Each row is a point on a landscape with many valleys, with its height.
A ball rolls from a point to the lowest of its 2 nearest points, and stops where none of them is lower. Distance is the straight distance between rows; heights are no part of it.
k_352 (h 245): [122 153  85  97 132 128 120 128  96  97 156 144 161  81 194 136 142 138
  74 115 142 128  96 177 117  99 182  91 127 120  99  87 108 152  74 163
  93 107 154 119 144 103 180 117 112 116 102 111 133  91 146]
k_924 (h 481): [102 167  88 187 160  24 161 116 154 101 134 127 103 184  86 119 135 161
 171 154 193 153 134 118  97 106  95 127  50 134 123 171 106 107 147 120
 150 150 102 154 119 134 130 144 120 119 181 141 121 148 131]
k_537 (h 473): [138 101 122 156 147 110 153 103 106 125 144 102 140 149 130  76 159 150
  87 141 126  96 139 169 108 114 135 119 113 119  84 205 106 106 138 148
 120 104 163 167 108 106 119  95 130  94 105 114 151 141 123]
k_306 (h 44): [147 119 133  85 148 112 111 129 118 129 117 226 137 110 176 107  98 178
 147  88  94 106  88  85 119 153 128 179  88 119 159 137 173 151 160  75
 124 116  85 169 107 136 108 161 174 196 161 101 142 135 140]
k_913 (h 533): [130 143  77 163 126 146 167 162 143  90 153 105  59 105 125  66  75 170
 137 142  89 199 113 101 175 127 127  95 146 133 146 166 135 148  83  95
  70 171 103  85 119 108 156 113 132 208  83 116 146 114 128]
k_57 (h 350): [142 124 170  90 160 131 114  98 137 126 115 178 147 109  77 178 129 115
 147 142 125 107 101 130 125  83 108 143  94  96 106  82 112 130 155 195
 162 108 119 103 122 143 139 127 122  88 139 161  63 146 117]
k_190 (h 165): [129 121 124 105 100 147  91 155 137 155 113 147 128  92 163 182 122 146
 114  95 157 136 158 131 148 163  95 125 142 110 153 105 129 112 167 114
  80 173 112 120 172 123  89 166 147 129 155  78 133 129  75]
k_776 (h 448): [117 136  65 139 125 128 134 142 144 108 199 159 144 135 121 135  52 148
 137 108 109 111  73 103 127 169 127 118  89 172  66 161 175 115 102 118
 130  79  70 160  93 130 136 133 184 149 131 174 135 110 147]
k_293 (h 243): [182 158 132  59 132 144 138  85 112 101 136 154 124  70 183 168 142 148
 126 139 131 116  86 157 143 112 113 144  84  94 159  55 124 154 117 101
  88 172 153 131 136 178 122 131 123 176 132 129 144 124  98]
k_822 (h 375): [ 81 150 168 155 127  29 138 167 115 146 111 110 143 179 115  97 118 136
 136 130 129 201 182  74 122 150 140 135 118 152 178 134 120 108 132  93
 105 126  95 132 115  83 142 181 118 108 174  87 160 124 120]
k_970 (h 280): [120  99 104 117 167 154 128 153  67 168 117 118 131  98 115 134 160 149
 124 147 149 101 115 142 135 126 147 130 177  96 113 146 133 109 104 158
 145 163 201 104 150  92 159 112 126 123 107 100 117 111  94]
k_207 (h 284): [147 107 132 126  98 148 155 118  93 133 144 121 136  77 174 102 150 181
  60 143 141 168  97 157 186 121 117  81 103 109 121 129 115 132  65 131
 113 130 144 120 112 100 110 104 143 156 117  43 228 124 142]
k_717 (h 435): [149  94 134 145  72 149 113 106 169 108 124 155 138  84 144 153 121 154
  98 106 104  77 107 137 143 121  82 105 107 103 119 144 130 125 130 141
 103 118 105 131 116 175  89  90 178 151 117  88 155 161 149]
k_131 (h 400): [ 99 117  73 126 186  86 161 193 168 149 138 185 124 118 108 158 111 113
 148 133 176 101  96 138 112 135 106 123 130 144 130 134 165 128 164 135
 172 100 111 120 182 161 138 185 129 107 162 145 111 130 144]
k_403 (h 204): [152  77 167  91 152 146  92 165 139 154 100 148 101  63 121 162 112 136
  99 113  96 156 137 125 121 149 130 146 150 149 152 131 152  73 145  92
 106 188 129 125 171  98  91 183 122 151 166 101 112 168  97]
k_130 (h 288): [170 130 171 127 148  95  88 108 104 109 119 177 132  71 110 123 187 136
  57 104 132  95 110 189  94 107 162 124 105 103 151 122  77 153 167 158
  93 142 172 158 165 100 144 154  93 116 168  89 158 155 113]
k_758 (h 368): [101 101  55 135 151  69 178 117 100 134 164 156 141 175 151 157 136 178
 142 113 145  68 107 118 110 133  93 154  99  85 141 188 137 172 151 110
 122 105 146 165 123 193 130 115 137 137 124 101 179 115 132]
k_162 (h 351): [ 91 126  81 165 134  53 137 170 133 161  95 145 151 142 114  93 112 153
 161 124 147 155 171  55 129 150 123 111 128 119 154 149 135 120 190 121
 106 142  88 149 126  74 156 157 153 122 181  89 116 126 108]
k_669 (h 516): [139 188 182 133 129  99 135 126 175  96  97 115 143 156 138   4 159 106
 101 147 116 147 170 165 122 107 152 135  49 161 105 113 142 123 153 112
 129 146 115 160 112 110 132 143 105 144 121 139 106 136 136]
k_853 (h 428): [ 97 108  79 115 129 156 148 168 170 154 170 187 133 106 122 126  82 144
 116 124 132 106  76 126 148 125 104 102 129 162 101 143 192 115 122 152
 161  70  95 110 127 157 132 127 174 140 112 129 136 129 163]
k_681 (h 497): [138 146 205 131 166 105 118 124 156 127  83 124 127 149 119  23 137  85
 116 156 109 169 179 142 122  70 141 121  79 150 161 120 118 134 110 134
 137 115 124  92  86 102 171 136  52 154 114 103 108 126 163]
k_205 (h 461): [126 164 169  55 112 161 153  88 120 103 163 107 130 128 123 171 143 115
 187 148 154 107 103 132 126 119 117 169  98  83 136  72 125 106 114 108
 171 178 169 115 118 156 110 136 172 104 152 183  98 119 104]
k_315 (h 331): [128 111 104 119 128  82 145  86  73 104 171 157 134 110 130 207 115 185
 124 112 113 106  69  98 123 134 117 154 112 103 143 140  87 155 107 126
  77 120 139 159 123 184 148 104 116 165 121 115 173 112 103]
k_940 (h 238): [159 134 136 114 123 107  88 117  92 150  92 196 164  64 148 175 161 140
  87 103 149 108 124 143 141 118 139 104 126  90 159 104 107 176 146 186
 116 113 129 160 151 117 141 142 112 109 141  34 160 117 122]
k_653 (h 372): [113 143 132 153 173 135 112 218 151 136  97  82 106 131 114  65 145  98
 126 119 145 107 122 148  99 116 203 123 152 147 100 117 185 128  68 122
 175 152 161  85 170  99 188 155 122 136 105 146  78  92 160]
k_47 (h 551): [116 162  65 134 122 110 158 146 113 102 155 143 133  95 155  95  96 172
 125 119  98 199 121  91 133 142 151 108 128 143 152 136 118 147 113  86
  50 163 122 153 129  99 179 139 130 180 135 104 151 100 108]
k_589 (h 135): [147 123 171  92 156 149  87 152 122 120  79 182 121 114 144 118 104 152
 164 107 121 132 125  99  86 136 143 179 127 116 146  98 187 112 136  76
 131 184 115 118 135 121 112 155 159 177 167 141  77 138 115]
k_597 (h 401): [116 131  72 115 106 107 157  92 134 151 139 117 124 191 151 180 160 143
 162 147 182  65 159 148 129 158  66 155  90  72 134 147 162 152 165 109
 150 164 155 155 114 207 102 113 163 123 137 139 153 104  93]
k_397 (h 281): [165 122 178 131 142 125 135 105  93 134  87 142 166 125  77 104 121 142
 146 162  65 171 120  61 154 155 137 138 133 117 132 105 129 131 175 135
 130 115 121 161  89  89 123 134 114 137 163 182  95 151 101]
k_89 (h 452): [112 101  86 135 164 124 151 170 144 158 120 162 163  91  88 123 107 115
 141 150  61 132  87  91 145 109 153  95 156 156 123 170 159 120 123 148
 152  96 147 115 106 116 178 135 120 124 127 125 104 146 171]
k_271 (h 355): [126 116  98  80 105 150 184 110 139  82 170 139 165 141 224  71  93 165
  72 155  91 122 111 163 112 117 134 122 111 107  96 108 132 137 146 109
  68 106 134 145 104 127 109  83 124 154  97 173 142 141 132]
k_357 (h 328): [128 149 177 140 155  67  93 144 111 118 122 133 126  75  62 133 178 118
  99 102 152 121 127 142  95  89 177 108 126 133 139 116  65 114 132 187
 117 143 154 126 168  72 196 176 115  79 174 102 120 149 129]
k_778 (h 459): [112 190 115 114 138  50 168  78 130 110 150  99 152 153 116 146 171 134
 182 142 155 115 123 110 131 121 119 162  25 117 122 138 101 128 175  91
 145 166 132 191 121 130 142 164 144  90 196 171 113 168 125]
k_200 (h 480): [132 141 121 145  82 186 118 127 156 144 148  55 142 114 166 106 156 126
  76 148 101 135 153 158 186 149 139  92 124 185  82 140 154  99  83 103
 123 134 151 168 123 107 113 111 154 116 110 153 145 155 144]
k_600 (h 465): [132 148 110 136 120 120 125 111 149  69 167 142 123 104 102 171 108 133
 141  96 138 117  82 125 110 140 158 135 111 153  94 118 142 109 112 121
 124 137 111 149 138 146 124 137 184 129 158 176 106 127 129]
k_178 (h 641): [153 161 169  51 132 161 117 133 176 128  89 130 134 103 174 155 135  71
 148 136  84 171 108 148 168 113 122 134 111 188 142  64 136 122 113  97
 139 129 117 111 140 158 113 183  85 141 130 156 108 143 141]
k_122 (h 528): [131 122  98 120 135 153 145 128 114 111 159  57 118 100  89 144  95 128
 136 180 130 157 108 107 161 152 112 114 136 120  82  99 104  96 138 124
 119 185 161 141 141 117 111 105 139 121 108 201  68 105  48]
k_959 (h 289): [138 117  94  86 148  96 127 106 111 158 150 219 158  74 161 190 124 160
  89 104 115 116  75 117 153 150 103 130  80 119 137 117 108 174 164 145
  93 106 112 198 146 167 140 174 127 155 159  75 160 124 113]
k_829 (h 565): [100 106  80 169 111 167  97 143  80 103 168 114 108 166 125 141  54 137
 109 125 156  97 123 112 114 154 144 133 177 121  52 125 138 132 102 181
 145 103  88 105 131 110  98  78 131  99  71 155  94  59 118]
k_477 (h 479): [143 101 179 150 128 141  77  72 114 123 120 156 108 139 102  56  98 154
 101 113  96 137 178  97  83 148 138 139 162  91 171 131 127 124 160 129
  72 110 102 114  98  86 120  71 103 173 143 122 129 154 145]
k_856 (h 412): [136  94 151 160 197  83 103 139  91 137 103 167 109 121  60 138  82 117
 158 136 160 158 126  93 101  95 118 145 147 121 169 127 117 134  96 170
 154  98 101  38 116 122 164 120  81 140 132 102 107 103 136]
k_174 (h 521): [ 92 142 180 104 113 128 163  76 134  90 152 128 135 198  97  83  90 126
 187 149  94 161 118  78 107 112 115 174 105 122 131 130 117 113 143  94
 145  93  95 113  81 153 106  99 116 138 141 198 116 165 168]
k_514 (h 629): [169 146 170 142 137 119 112 187 192 113  61 137 125  74 113 141 135  79
 129 136  90 158  87 137 175 135 145  92 136 193 148  94 171 114 116 122
 156 120 114 128 161 144 131 191  98 124 160 142 112 152 149]
k_875 (h 138): [106 116  97 146 130 107 162 220 130 146 144 135 121 123 130 121  43 124
 128 128 120 216 117  93 141 139 152 103 209 189 174 112 132 170 100 124
 131  87  90  94 153 100 169 168 102 137 110 109 152  90 146]
k_429 (h 317): [131 134 111 122 158  79 157 117  91 138  89 153 146 162 136  65 119 170
 155 160 110 186 148  54 152 175 102 142  84 101 149 131 128 147 209  85
 115 131 101 180  97  89 112 152 131 160 166 135 121 122  74]
k_186 (h 502): [112 146  89 174 136  81 145 109 138  89 147 105  81 119  79 120 122 146
 143 138 199 143 122 141 117  80  97 110 112 117 108 151  76 109 129 148
 103 168 124  86 142 151 136  98 110 131 117 119 132 128 103]
k_984 (h 562): [128 118 145 120 115 124 117 131 123 161 113 138 159 132 126 160 190 130
 132  86 132  58 164 147 111 131 129 151 143  94 156 144 144 138 181 112
 164 128 170 161 148 131 122 152 170  91 156 100 151 167 127]
k_362 (h 178): [143 107 119  82 121 143  90 132 106 151 121 148 187  98 202 185 174 121
  65 110 140  92 129 188 123 141 151 108 141 114  97  97 109 145 127 170
 113 104 162 171 163  97 146 122 130  77 119  84 127 131 131]
k_138 (h 550): [153 131 131 188 144 100 107 137 149 109  81 131 110 143 126 116  66  90
 157 120  92 152 149  79 110 124 127 116 122 167 148 159 155 127 109 113
 115 104  58  92  85 144 123 120 101 151 113 122 109 117 169]
k_181 (h 559): [160 118  92 166 115 160  68 121 119 159 115  96 136 139 146 177 177  77
 118 123 202  64 169 179 135 155  99 109 120 130  77 125 131 123 102 172
 157 137 146 137 135 124 120 106 157  86  94 123 106  95 101]
k_601 (h 454): [171 128 141 156 149 101 115  84  71 128 100 120 122 136 139  98 155 161
 136 124 157 116 131 120 120 123 110 133  78 124 114 177 126 122  95 134
 145 120 130 146  76 148 110 128 146 136 106  85 165 115 124]
k_828 (h 45): [145 125 111 164 131 105 169 184 147 164  91 165 130  96 120  91 103 114
 121 146 130 167 135 119 183 133 119  71 191 152 183 132 130 178 163 156
 155  63 102 112 145 129 132 159  93 132 117  74 152 107 164]
k_761 (h 235): [112 107 135 128  91 157 156 151 143 153 146 119 112 113 164  69 155 161
  95 122 171 113 127 175 126  89 117  88 136  99 139 135 129  98  97 129
 134 153 166  74 132  95 118 112 169 137 117  53 207 133 133]
k_644 (h 159): [157 191 149  44 174  92 132 110  99 124 141 163 164 104 171 135 148 124
 126 138 136 160 103 150 135 112 136 158  52 142 146  59  81 142 140 106
 106 148 152 153 144 130 150 196  89 116 148 144 103 131  94]
k_692 (h 512): [126  95 124 172 106 180 117 121 134  98 136  78  55 106  92  92 114 160
 128 133 107 140 110 108 142 114 124 116 167  88 131 151 111 113 106 123
  66 185 128  70 123 116 106  54 134 197 110 125 137 126 105]
k_881 (h 291): [ 92 120 118 158  54 185 162 147 179 117 146  91  92 145 121 100 145 132
 136 122 156  68 123 187 126  88 118 112 181  98 124 127 151 105 128 119
 153 160 165  84 158 144 107  93 166 117 118 143 166 138 141]
k_598 (h 576): [ 99 121 132 180  95 120 133 143 139 187 109 107 135 140  69 159 149 107
 169 105 160 102 164  96 141 129  91 122 158 110 162 148 106 116 170 161
 160 126 114 121 142 139 120 145 158  81 150  88 142 149 108]
k_676 (h 125): [165 104 133 126 174  95 136 140  92 116 141 177 101  99 157 126  99 163
 105 112 105 137  66 128 114 159 140 137 122 179 143 181 150 129 104  98
 131 106  98 171 134 146 101 173 124 175 135  94 172 130 150]
k_401 (h 367): [101 125  43 153 130 126 159 172 164 142 180 118  96 146 112 152 158 131
 138 136 192  56 126 171 136 169 125 126 164 142 134 178 173 146 153 108
 160 120 167 143 186 189 136 137 152 101 139 176 137 116 142]
k_596 (h 360): [106  58  71 127 166 131 137 150 111 159 155 131  77 105 140 141  85 158
  96 150 143 136 127 116 143 109  79 118 138 127 133 189 122 106  77 156
  98 140 121  67 120 146 123 104 115 182  58  49 148  82 125]
k_11 (h 563): [168 130 125 161 166  62  89 150 125 136  61 182 142 115 155 152  92  91
 166 131 101 152 152  69 141 129 113 130  94 160 195 140 137 159 103 121
 124 108  86 110  88 132 174 164  90 147 136  66 115 105 154]
k_110 (h 430): [135 168 107  87  95 116 161  71 168 110 159 104 124 117 151 157 145 130
 164 156 170  99 135 131 147 146  70 127  47  99 142 116 133 135 153  96
 131 173 134 164 106 195  89 137 194 122 174 175 129 125 105]
k_982 (h 579): [109 142  84 132 102 149 108 121 102  70 169 132 114 156 150 199 104 122
 141 104 170  76 116 150 107 165 154 149 143 102 104 105 149 165  79 153
 151  96 126 108 142 172 124 102 150  96  94 165 108  39 160]
k_457 (h 232): [142  92 175  80 182 157 141 117  56 161 102 123 123 101 123 105 150 154
  98 156  92 160 128 119 148 141 162 143 158 121 129 143 129 108 103 129
 130 141 175 135 115  90 126 137  94 159 127 102 139 144 109]
k_480 (h 443): [132 170 161 121 162  71  99 128 123  79 123 156 123 151 119 130 141 112
 157  99 136 120 116 129  62 116 168 160  97 132 151 120 120 136 129 111
 128 115 111 125 135 141 161 163 110 120 169 153 101 145 159]
k_404 (h 297): [ 78 119 136 120 123 157 124  90 140 137 153  61  91 197 119 137 143  98
 132 130 125 132 179 146  71  97 120 167 163 110 130 137  86 108 110  90
  82 156 156  93 122 141 128  83  63 132  82 139 142 136 112]
k_68 (h 485): [138 180 238  52  98 152 106  57 138 112 140 105 108 143  95 125 158  88
 176 144 137 138 139 150  86 101 118 178 100  76 161  34  88 118 151 105
 135 187 158 119 126 126 119 127 103 116 169 193 109 152  88]
k_229 (h 602): [100 140 110 139  59 155 145 101 164  99 151  94 135 161  98 187 140  81
 144 129 155  92 153 163 154 154 122 128 148 118 110 115 123 130 149 167
 160 129 139 138 138 157  99 112 173  44 144 201 110 104 116]
k_65 (h 251): [ 99 114 149 118 153 142 122 147 154 133 144  82  72 167 147 103  95  99
 119 113 135 163 157 141  87  92 144 125 159 161 119 152 115 105  78 114
 121 117 104  68 133 114 109 133  82 143  76 116 137  98 141]
k_55 (h 475): [104 155 131 144 120 110 132 135 163 142  92 111 158  94  93  91 149  89
 148 133  83 157 154  82 149  66 156  95 118 142 146 150 114 114 106 129
 125 114 133 104  83 110 202 126 107 120 135  94 110 152 184]
k_536 (h 203): [107  97 150 145 127 149 140 206 161 167 134  81  73 137 139  77  55 103
  90 120 113 187 147 113 125 125 156  85 217 186 149 136 127 111 104 132
 129 110  83  90 160  77  93 142 100 155 105  88 151  96 162]
k_417 (h 418): [120 160 117 110  72 169 167  90  93 124 138 122 181 180 192 112 136 135
 135 154 125 146 153 124 172 132 114 126 111 104 119  77 116 182 125 127
 142  83 140 115  89 143 121  89 130 115  94 132 168  93 137]
k_273 (h 522): [127 123 117 168 118  86 124 118 141  86 134 118  89 149  80 117 129 100
 134 129 222  95 165 182  72 112 112 137 147 111  93 137  78 114 182 181
 109 165 135 119 168 112 128  89 104  90 130 142  83 121  77]
k_381 (h 292): [108 143 155 150 106 127 132 140 153 158 116 108  93 131 112  69 171  91
 124 117 167 135 171 169 115  73 137 104 159  99 157 118  94 136 133 150
 120 166 160  90 149  96 160 119  89 138 104  64 163 112 108]
k_578 (h 505): [138 133 213  44  97 150  93  60 130 120 143 148 138 161 125 104 133 132
 150 136 100 161 121 106  99  94 109 198 101 113 166  66  78 110 160  97
 114 120 108 109 110 136 106 110 118 139 154 156 133 188 142]
k_146 (h 420): [124 160 212 118 134  94 106 145 111 143  87  93 142 213 123 120 184  78
 157 100 108 128 165 120  84 160 172 179 147 142 154 108 126 141 143 105
 161 107 128 158 141 119 143 180 100  97 140 142 119 144 144]
k_140 (h 603): [150 116 138 133  84 181  91 156 149 154 105 137 153  81  87 197 137 123
 130 117 101 141  89 100 180 118 130 108 160 164  97  75 153 117 113 182
 171 125 109 129 136  99 127 138 182  75 156 140  89 145 126]
k_496 (h 131): [154 114 120 149 125 120 143 128 131 153 135 157 144  99 154 134 117 138
  87 112 100 117 123 128 135 117 151  76 190 131 166 156 103 193 153 157
 132  44 108 157 135 151 137 128 100 135  80  64 174 120 207]
k_469 (h 495): [159 130 151 166 134 106  87  72 108  94 134  93  56 129  99  87 119 162
 104 120 107 151 155 117  87 142 120 131 138 113 149 168  98 112 116 111
  38 167 126 121 111 122 116  84 109 193 120 117 149 144  99]
k_532 (h 548): [115 139 133 144 112  94 155 142 155 107 129 146 111 144 109 129 156 156
 139 101 124 105 129 128 127 149 137 145 138 131 167 163 153 138 197  81
 137 128 122 180 158 163 110 176 164 122 192 143 158 173 139]
k_651 (h 462): [132 128 184 160 112 157  94 121  85 128 106 125 105 177 112 110 106 112
 123  95 124 130 163 122  79 146 177 139 211 113 131 103 133 155 129 162
 125 103 111 129 132  82 121  89  99 134 108 142 109 104 121]
k_133 (h 510): [139 123 122 112 166 104 149 123 124 111 142  90 142 109 100 147 107 116
 105 168 137 178 119 145 151 153 115 122  93 188  71 129  88  83 134 131
 128 133 129 170 139 113 114 153 113  84 139 196  88 130  62]
k_980 (h 330): [111 143  72 174 177 119 145 179 114 140 126 128 114 101 101  96 150 141
 151 134 194  75  89 142 121  91 156 115 140 119 122 159 161 131  89 133
 181 135 176  87 148 130 175 138 155 127 115 115 115 112 167]
k_136 (h 460): [145 127 110 129  71 202 109 120 172 130 144 108 141  92 175 135 110 143
 114 127  74 104 120 110 167 156 103 102 102 146 101 135 174  96 108  85
 106 142 117 157  87 126  92  94 209 162 114 151 124 156 152]
k_839 (h 534): [161 169 125 152 144 130 118 135 158  96  86  87 122 135 151  83 119  87
 139 136 106 130 145 124 127 135 147 116  79 188  91 117 176 110  97 103
 144 130 114 136  97 140 120 140 126 142 113 173  72 116 150]
k_252 (h 628): [111 117 125 159 149 169 107 189 129 167 101  49 146 162  88 163 170  77
 139 105 107 113 165 128 115 148 156 154 164 157  97 155 146 109 106 111
 194 139 182 137 163 115 150 158 140  60 120 178  83 148 133]
k_891 (h 385): [145  82 175  96 144 174  98 107 174 135 112 171 115  79  84 152 139 107
  86 128  89 107 112 168 121  64 121 118 163 120 126 113 108 106 164 174
 122 129 148  89 147 118 127  89  91 119 131 136 105 183 128]
k_134 (h 535): [ 99 125 133 141  87 134 193 119 142 106 146 153 122 181  87 124 114 140
 185 131 118 150 119  88 162 165 110 140 132 108 148 129 162 133 165 108
 173  96  91 138 114 171  82 135 169 131 163 179 153 135 134]
k_284 (h 577): [157 146 105 158  58 159 119 110 110 130 122 113 166 157 190 129 193  97
 105 129 163  52 158 203 129 160 149  94 119  87  85  81 151 170 107 135
 142 139 182 163 111 115 140 103 153  94 105 141 154  96 123]
k_281 (h 388): [ 80  70 113 149 167  95 122 148 109 159 150 157 104 142  73 136  62 146
 129 116 164 140 138  70  86 110  75 143 130 100 126 189 123 104 105 178
 137 107  86  71 106 148 125  98 114 148  90  64 114  88 127]
k_584 (h 541): [147 155  80 174 152 109 103 121 150 104 111  78  78 181 117 138 162  71
 135 143 200  85 180 192  93 144 113 125 105 135  77 161 130 120 134 146
 154 166 147 136 147 146 121 129 121  81  93 163  76  95  95]
k_88 (h 414): [146  85 171  86 120 173 102 108 171 134 115 184 160  82 135 143 118 123
 102 125  51 132  90 111 142 107  91 118 105 146 126 136 124 110 142 161
 120  91  92 132  99 146  97 132 129 133 109 102 128 180 158]
k_19 (h 615): [ 77 100 122 149 108 168 135 147 124 146 162  82 156 198  96 162 162  93
 134 120 164  79 150 173 115 139 118 147 170 109  91 156 113 107 132 149
 203 101 173 131 158 105 127 105 159  22 114 169 125 136 109]
k_787 (h 595): [191 109  94 177  81 118 122 106  85 110  95 108 153  84 167 171 163 155
  79 122 137  45 106 174 154 166 135  88 140  99 110 116 134 177 121 168
 111 157 159 187 128 134 128  71 146 133 118 114 149 134 115]
k_873 (h 492): [115 115 114 139 153 122 156 150 138 146 143 105 139 109 139  75 137 140
  64 157 124 165 145 166 148 148 145  95 123 181  92 157 125  87 137 134
 125 117 140 168 142  77 127 155 122 108 130 128 135 140 113]
k_223 (h 441): [125 165 137 129 100 149 118  85  88  91 115 124 155 190 156 123 128  96
 156 119 114 130 156 103 117 132 159 145 140 116 120  90 106 193 123 157
 131  60 104 129  91 119 137  90 112 102  87 162 101  87 153]
k_714 (h 390): [107 136 125  95  69 119 143  95 129 111 140 137 186 177 195 100 134 144
 113 115 113 130 179 131 109 127 136 132 123  93 127 105  96 152 185 111
  65 107 117 155 108 113 115  97 125 114 129 115 158 138 113]
k_750 (h 654): [106 115 121  53 130 206 117 129 168 176 139 139 133  99 170 192 119 108
 119 130 131 155 110 139 168  94  92 124 119 161 102  80 128  96  80 119
 140 128 122  64 130 147 103 137 133 125 109 121 130 128 124]
k_757 (h 316): [143 140 167 142 153 113 131  81  87 112  96 142 174 139  59 106 147 128
 165 159 130 112 117  89 128 106 143 128 107  85 101  98 117 145 165 177
 165 106 135 128  75  92 156 101 140 102 150 189  64 141 121]
k_624 (h 589): [111 112 105 164  60 174 116 153 144 153 107 107 148 140  86 180 131 118
 172  93 133  96 141  93 158 152 123 142 191 103 115 111 154 122 161 159
 165 137 122 140 158 133 113  96 198  73 165 165  98 132 105]
k_666 (h 616): [133 133 136 149 111 167  95 159 159 162  74 115 146 110 152 147 137  74
 100 116 106 140 146 144 143 132 150  90 174 180 110  99 143 132 121 161
 159  91 116 130 151 116 121 145 119  95 113 114 106 135 171]
k_516 (h 332): [106 139  71 175  78 163 123 155 151 141 179  60  88 125 120 143 135 133
 126 122 166  80 128 150 163 138 134  98 169 156 126 173 154 126  82 105
 137 127 144 101 160 174 117 121 159 127 101 140 179 116 157]
k_239 (h 336): [ 74 132 156 146 136 134 118 109 159 158 129  98  84 164  67 118 141 114
 158 130 136 159 181 120  99  79 120 139 173 102 201 142 103 129 129 106
 102 163 143  62 135 126 165  94  59 161 145 117 147 156 148]
k_128 (h 399): [ 93 128 192 103 135  89 103 139 116 162 116 104 152 205 135 146 124  72
 179 121  99 175 171  77  93 140 116 189 114 170 156 131 104  81 129  81
 137 121  94 119 114 121 110 167  98  93 155 122 129 164 127]
k_817 (h 325): [146  87 120 115 129 145 139  98 107 141 140 130 124  91 157 123 114 157
 100 155  75 171 112  90 161 140  89 107 100 106 138 166 103 116  77 129
  67 132 115 114  72 129 105  95 131 197  83  50 157 129 140]
k_781 (h 82): [145 152 121  74 166  99 106 135 115 158 138 129 147  96 184 171 163 128
 111 112 162 139 132 159 153 156 119 128  85 173 122 118 121 106 113 108
 109 148 126 153 165 134 136 203 122 109 154 107 138 135 109]
k_825 (h 182): [152 121 144  89 167 139 157 126  43 148 126 137 139 117 155 129 123 180
 132 143 100 177  63 116 174 190 136 164 132 151 120 136 151 141  98 105
 153 118 134 181 133 126 111 153 123 168 120 127 148 123 116]
k_918 (h 309): [169 149 111  88 106 157 152 110 118  57 149 123 102 107 212 121 110 151
  87 135 108 129  70 183 141 135 148 121 139 133 118  79 148 173  93 101
  95 135 135 144 140 151  96  93 109 185  95 165 141 100 132]
k_518 (h 537): [109 143 121  91 127 158 158 127 186 113 155 122 127 155 114 117  86 112
 173 144  35 172 122  99 114 130 124 155 143 152 119 152 152 103 154  54
 108 138 112 123 114 140 121 117 113 182 126 193 101 165 138]
k_121 (h 554): [ 78 103 124  75 104 201 141 134 167 116 165 105 144 170 148 148 122 106
 125 117  57 128 118 133 107 125 164 153 170 154  98 133 140 110 123  98
 134 101 150 128 139 132 112 107 124  90 106 192 106 149 165]
k_583 (h 549): [128  86  72 164 130 158 122 119  78 119 135  99 138 132 115 113  94 159
 125 163 155  80 129 119 130 148 117 129 138  81  66 132 131 123 159 159
 126 153 147 134 112 107 109  52 141 123  87 166  72  81  73]
k_548 (h 434): [175 136 202 153 169 117 104  97  63 133  82 152 107 138  89 139 145 122
 170 122 148 132 123 115 121 100 118 156 109 113 171 125 113 150  94 142
 170 115 121  86  88 159 136 145  94 146 117  89 153 126 128]

Call two points neighbours if one is among the 2 nearest of the other. Go from one point of each pair to the other, from neighbour to neighbour, staying as low as possible. Name the highest point that can't be avoided.
k_761 / k_828: k_239
k_306 / k_781: k_403
k_306 / k_397: k_480
k_306 / k_828: k_918
k_362 / k_828: k_940

Where does a ball stop that starts at each point below?
k_284: k_362
k_537: k_761
k_653: k_306
k_578: k_362
k_200: k_397
k_600: k_397
